Each row is a point on a landscape with many peaks, with its height.
From any point a climber steps to the highest of the 5 points nearest to it. It stops when none of these is higher. Distance is the straight distance between rows; heights are no part of it.
k_225 height 62.2: [ -7  -5  15 -20 -20 -36 -28   3 -20  24  -4  -8   2  25 -28 -14 -10 -12
   2   2   8  -8]
k_83 height 52.9: [ -1  48   9  -2  27  16  28 -32  28   4  17   7   7 -16   9  13 -18  19
 -24  -1   7  -9]
k_321 height 62.8: [ 14 -15   5  -3 -28 -34 -33  13 -18   9 -22  -6 -10  10 -17   1  -5 -19
   5   6  -5   6]
k_186 height 42.1: [-15  -1   2   5  16  19  12  -6   4 -14  16   9  10   4  12   7   7  12
  -1  -2  -2 -11]
k_625 height 41.5: [ -6   8   2   2  14  11  10   7   9  -4   4   3   4 -15   3   8   1   9
   9   2  -6   6]
k_947 height 27.1: [-12   1   0  -1  15  19  -9  10   8   5   0 -16   1  23  13 -14  13  -3
   6  -1   5  -2]
k_708 height 68.7: [  0 -20   2  -2  -5 -24 -28  14   1  18 -18 -14 -11  24  -5 -19   6 -12
   6  -7  13   2]
k_932 height 35.1: [ 19  22 -12 -10  -7   1  10   9   7  23 -29 -24 -10 -20 -12 -12  -7  -7
   3   9   1  33]
k_107 height 47.0: [-20 -11   8  -2  -1 -10 -15  -4 -19  -6   3   5   4  18 -10  -4   7   5
   6   1   5 -16]
k_681 height 57.6: [-16  -9   9  -6  -5 -15 -24   2 -18   7  -3  -4   2  25 -12 -13   8  -3
   8   2   9 -13]
k_256 height 66.3: [  5  -9  14 -11 -33 -39 -33   6 -22  16 -16  -4  -3  13 -26   4 -13 -16
   1   4  -4  -5]
k_439 height 24.3: [ 34   0 -13  -7 -23  -5  -1  18  -1  17 -31 -18 -11 -19  -9  -4  -4 -19
   2   8  -5  38]
k_377 height 33.6: [  7 -16   3   8 -13 -28 -11   4  -7 -12   3  21  -3 -12 -15  15  -5   0
   3   2  -8   0]
k_49 height 63.7: [ -6 -13   8  -3 -14 -27 -25   6 -19   3  -9   4  -4   8 -21   2  -4  -6
   7   5  -2  -5]
k_735 height 32.6: [-14   5   0   0  15  20  -3  11   4   1   0  -9   2  11  11  -4  10   2
   8   1  -3   0]
k_977 height 37.2: [-14 -10   3   3   2  -9 -16  10  -9  -3  -5   3   0  11  -8  -3   7   0
  10   4   0  -3]
k_259 height 39.8: [ -6  -2   2   9  14   3  19  -7  13 -10  20  21   7 -13   9   8   5  12
  -6  -6  -1  -7]
k_829 height 65.3: [  7  10  -1   3   2   0  11  10   6  -1  -2   5  -2 -31  -7   8  -8   6
  12   5  -8  19]
k_360 height 32.1: [-13  -7  -2   5  -2   5  17 -38  -8 -20  25  23   5  17  13 -11   8  12
 -16  -9  18 -42]
k_717 height 33.9: [ 30  20 -19 -11 -23   1  10   5   2  18 -34 -22 -10 -25 -20  -7  -8  -9
   0  12  -6  38]
k_873 height 62.9: [ 18 -17   3   5 -33 -31 -24   7 -14 -10 -13  13  -7 -10 -19  26 -13 -10
   4   4 -14   5]
k_891 height 50.5: [ -8 -15   5   3  -8 -24 -15   3 -17  -7   2  15   0   2 -19   7  -1   3
   6   2  -1 -10]
k_503 height 59.8: [-16  -4  15 -17 -16 -29 -21  -2 -28  12   4   1   6  20 -26  -8  -3  -3
   6   4   8 -13]
k_357 height 58.3: [ -6  33   6  -1  24  26  30 -21  21  -1  23   4  11 -10  16  13 -11  16
 -17  -4   2  -7]
k_310 height 64.7: [-12  -1  -4   5  11  36  19 -28   0 -28  25   2  11  19  24   7   1   9
 -21 -11   1 -30]
k_883 height 53.1: [ 23  -3  -7  -1 -18  -8  -8  21  -7   7 -23  -7  -7 -17  -8   4  -4 -16
  12  10 -11  28]
k_395 height 49.2: [-19  -5   2   0   7  10 -14  -5 -11  -8   6  -3   6  29   2 -11  14   4
   4  -1   4 -18]
k_970 height 49.3: [  2 -14   8  -9 -18 -36 -32  10 -12  20 -18 -11  -8  22 -17 -11  -3 -15
   1  -1   7  -2]
k_552 height 20.5: [ -6 -15   4   4  -4 -23  -4  -7  -8 -11  12  23   1  -3 -12   7   2  10
  -1  -2   2 -13]
k_327 height 65.4: [ -9  11  -8  -4  14  59  16 -25   0 -26  29 -18  14  25  28  11  -8   2
 -25 -10  -8 -21]
k_26 height 39.5: [  3 -18  -1   9  -7 -35   1 -12  -1 -12  16  31   2  -9 -12   5   2   6
  -7  -5  -3 -13]
k_234 height 60.8: [ -9  28   4  -5  22  45  30 -24  12 -12  27  -5  14   7  24  16 -12  10
 -25  -8  -1 -14]
k_237 height 60.9: [ 25 -15  -1   3 -31 -23 -24  17 -11   5 -25  -5 -12  -4  -9  12  -4 -23
   7   7 -10  20]
k_577 height 59.9: [ -1  27   4   0  20  12  26  -9  21   1  14   9   7 -25   6   9  -9  15
  -4   3  -1   0]
k_600 height 62.6: [-22  -6   1   0   4  17  -3 -16 -14 -16  13   0   8  27   3  -5  14   9
  -1  -2   6 -31]
k_322 height 43.4: [-19  -5   9  -9 -10  -9   3 -29 -24 -10  21  15   8  16  -8  -9   6  15
  -5  -1  19 -36]
k_13 height 56.7: [ 33  -4 -10  -2 -30  -6  -8  17  -7   5 -26 -12 -11 -19  -9  10  -7 -20
   7  10 -13  34]
k_839 height 15.5: [  2 -16   1  11   0 -18   1   0   0 -13  10  21   2 -16  -7  12   0   7
   3  -3  -6  -1]
k_179 height 64.4: [  2  21   3   0  13   8  19   0  13   1   7   4   3 -28   0   9 -10  13
   5   3  -4  10]
k_415 height 31.3: [ -1  -8  -1   0  10   1 -14  17  10  14 -10 -18  -7  17  10 -19  11  -8
  10  -5   9   8]
k_823 height 27.6: [ -5 -12   2   5  -1 -10  -9  10  -8  -7  -3  10  -1  -4  -7   8   2   2
  11   3  -5   2]
k_802 height 37.8: [-5  1  0  3 10  8  0 16  2  2 -5 -2  1 -8  3 -1  2  3 14  3 -4 11]
k_388 height 64.6: [  7 -14   7   0 -25 -33 -28   7 -20   3 -13   6  -4   1 -23  14 -12 -10
   6   5  -7  -2]
k_500 height 68.2: [-12  -5  -8   8   0  36  17 -38  -9 -33  25   5   8  22  22  -1   1   8
 -25 -13   6 -41]
k_93 height 69.6: [ 11  22  -5  -3   0   4  12   8   5   7 -17  -7  -3 -31 -11   3  -8   2
  10   9  -8  24]
k_920 height 23.8: [ 36  10 -18 -15 -21  -4   8  11   5  23 -35 -25 -11 -21 -14 -13  -3 -15
  -2   6   2  43]
k_518 height 37.5: [ 12  17  -8  -9   3   5   6  14  11  22 -23 -21  -8 -13  -1 -16   0  -7
   9   5   4  27]
k_304 height 24.4: [ 14 -18  -6  -8   4  -5  -9  17  19  23 -16 -26 -18   7   9 -23   9  -5
   7 -18  24  13]
k_959 height 21.7: [ 18 -16  -9  -8  -4  -9  -7  24  15  22 -23 -21 -16   0   5 -18   4 -13
   6  -9  17  22]
k_160 height 67.3: [ -6  23   5   2  25  20  32 -18  23  -4  27   9  11 -13  17  10  -7  13
 -19  -3   1  -9]
k_727 height 61.8: [-11 -10  10  -7 -12 -27 -27   4 -19   9  -6  -2  -1  19 -20  -8   0  -5
   5   2   6 -10]
k_835 height 51.8: [ -8  -5  -4  13  15   8  28 -25  13 -16  27  22  10   4  23  -2   8   7
 -22 -11   2 -22]
k_623 height 60.0: [  0 -14   4   3  -9 -20 -22  13 -12   4 -14   1  -6   4 -10   1  -1  -8
  11   5  -6   6]
k_303 height 65.6: [ -7  40   8  -4  22  21  20 -10  17   5   3  -4   4 -19   2  10 -15  16
  -6   6   2   1]
k_590 height 50.1: [-17  -9   9  -6  -7 -19  -8 -12 -23  -4  11  15   4  12 -20  -3   3   8
   1   2   9 -22]
k_949 height 63.2: [ 24 -14   8   1 -43 -31 -31   6 -19   3 -22   2  -9   1 -21  23 -14 -19
   3   6 -14   7]
k_580 height 56.5: [-10  -1  -5  -1 -12  22  12 -51 -19 -25  28   9   6  24  13 -12   0  11
 -17  -9  22 -51]
k_758 height 10.8: [ 14 -17  -6   0 -11 -16 -19  21  -3  14 -25 -14 -13   0  -2  -9   3 -16
   8   0   1  21]
k_555 height 47.3: [  5 -15  -5  15   3 -27  11 -11  10 -11  21  32   3 -14   0   1   5   5
  -9  -6  -6  -7]
k_348 height 40.7: [ 17 -19   0  10 -18 -36  -8  -2  -1 -11   8  27  -3 -13 -14  17  -8   1
  -3  -3  -9  -1]
k_929 height 47.9: [ -7  16  -1  -5  19  26   3  10  14  14  -3 -20   0  10  17 -11   4  -1
   5   2   0   8]
k_685 height 65.0: [-10  30   4  -5  21  27  14   2  11   7   2 -11   5  -5   7   2  -5  10
   3   5  -2   5]
k_96 height 49.8: [  1 -10  -6  19   8 -23  22 -22  11  -8  24  32   7  -7  12 -10  13  -1
 -22  -4  -6 -11]
k_336 height 55.3: [ 10 -11  -3   7 -12 -12 -12  18  -7  -2 -14   0  -7 -14 -10   8  -3  -8
  12   3 -10  17]
k_59 height 17.8: [-9 -5  2  4  7  1 -9 12 -4 -1 -6  0 -1  4 -1 -3  7  1 10  3 -3  3]
k_23 height 72.3: [ 14   1  -2   6  -2  -8   9   8   9  -6   4  14  -1 -29  -5  13  -8   7
   6   2 -12  17]
k_595 height 31.8: [ -9 -15   1   7   0 -22   8 -17  -6 -15  19  29   5   1  -3  -2   8  10
  -9  -5   7 -22]
k_141 height 65.7: [  6   4  -6  -1  -1   2   2  17   2   6 -13  -3  -6 -20  -6   3  -3  -2
  15   8  -7  24]
k_111 height 37.0: [-11  20   1  -4  21  41   4   4  12   6   6 -23   6  21  20  -6   3   1
  -2   2  -1  -2]
k_528 height 51.6: [-16   8   4   0  17  29   5   3   3  -5   9  -8   7   9  14   1   8   7
   3   0  -4  -7]
k_733 height 46.6: [  9   8  -8  -2  -1   0   0  19   5  17 -20 -15  -7 -12  -1  -9   0  -9
  12   5  -1  27]
k_772 height 22.2: [-18 -12   2   4   7   1   5 -13  -6 -16  16  16   6   6   2   2   8  14
  -2  -5   4 -24]
k_593 height 53.8: [ 24  -4  -4   4 -23  -8  -4  15  -5  -5 -14   3  -8 -25 -11  16  -9  -8
  12   9 -17  25]
k_537 height 61.0: [-11  26   5  -4  24  35  26 -14  16  -5  21  -1  11  -3  18  13  -7  13
 -15  -4  -2 -11]
k_734 height 62.7: [ -6  19   0  -2  15  21   7  12  10  10  -5 -12   0  -6   6  -6   2   4
   9   5  -3  12]
k_730 height 32.2: [  6  -1  -5  -6  11  10  -3  16  21  22 -13 -25 -10  11  15 -23   9  -5
   7  -9  17  15]
k_31 height 66.9: [-16  -3  -6   3   6  44   7 -26  -9 -27  22  -7  12  27  20   1   5   7
 -16  -8  -1 -35]
k_635 height 60.6: [ 40 -15  -2   5 -48 -13 -21   9 -13  -3 -27  -4 -12  -9 -11  26  -9 -25
   5   9 -15  20]
k_205 height 2.0: [ 22  -4 -12  -6  -5  -7  -2  22   8  22 -26 -21 -12  -7   1 -16   4 -14
   7  -1   6  30]
k_816 height 64.3: [-14  17   1  -5  20  52  14 -11   7 -14  21 -13  12  19  22  10  -3   6
 -15  -4  -5 -14]
k_609 height 51.5: [-11 -11   6  -3   0 -15 -26   7  -9  10  -7  -7  -3  28  -6 -18  12  -6
   7   0  10  -8]
k_351 height 22.5: [  3 -13  -1   1   1 -13 -17  20  -2  13 -18 -12 -10   6   0 -14   7 -13
  12   0   2  12]
k_877 height 77.1: [ -9 -12  -2  12   6  -8  19 -29   1 -17  25  28   7   7  12  -8  11   7
 -19  -8   9 -29]
k_767 height 75.0: [-17  -6  -2   6   7  23  13 -25  -6 -24  22   9  10  16  16   1   8  12
 -14  -9   5 -34]
k_238 height 69.8: [ -1  32   1  -2  14  13  17   0  12   7  -5  -5   1 -24  -4   6 -10  12
   4   8  -3  11]
k_780 height 52.4: [-10   7  -2   5  20  29  30 -21  12 -18  28  11  11   3  26   8   1  10
 -22 -12   1 -19]
k_619 height 69.0: [ -2   5  -3  -2  13  12  -3  18  12  15 -10 -17  -6   7  12 -17   8  -6
  11   1   5  15]
k_337 height 71.9: [ -3  33   1  -5  15  17  12   4   9  11 -12 -12   0 -16  -4  -2  -9   7
   7  11  -2  15]
k_611 height 65.1: [-13   6   4   1  18  24   7   1   6  -7   8   0   8   2  12   6   4  10
   3   0  -4  -5]
k_475 height 55.9: [-13   0   2   6  16  24  20 -15   9 -17  23  12  10   4  18   8   6  12
 -12  -8   1 -18]
k_499 height 3.2: [ 14 -10  -7  -3  -4 -10 -11  23   5  18 -23 -16 -12  -2   3 -13   6 -16
   8  -2   4  24]
k_818 height 48.8: [  1   6  -2  11  21  -3  33 -16  25  -2  29  25  11 -14  20  -3   6   4
 -20  -6  -3  -5]
k_308 height 27.5: [ 12 -11  -6   1 -11 -11 -14  24  -3  10 -20 -10 -11  -5  -2  -4   1 -16
  12   3  -3  24]
k_750 height 39.9: [  3  -5   0   7   0  -7   1  10  -1  -5   0  12   1 -19  -7  12  -3   3
  10   3  -7  10]

Call two points neighbours if one is among the 5 nearest of the other. Go from one point of each pair to the other, from neighbour to neighbour, staying as high as possible. Name the lowest point that can't be avoided.
k_877 and k_767 | k_835
k_611 and k_767 | k_577
k_708 and k_619 | k_609
k_160 and k_767 | k_537
k_611 and k_23 | k_685
k_619 and k_611 | k_734
k_337 and k_23 | k_141

For each start below, name the point where the climber stops.
k_205 | k_337
k_883 | k_256
k_107 | k_256
k_377 | k_256
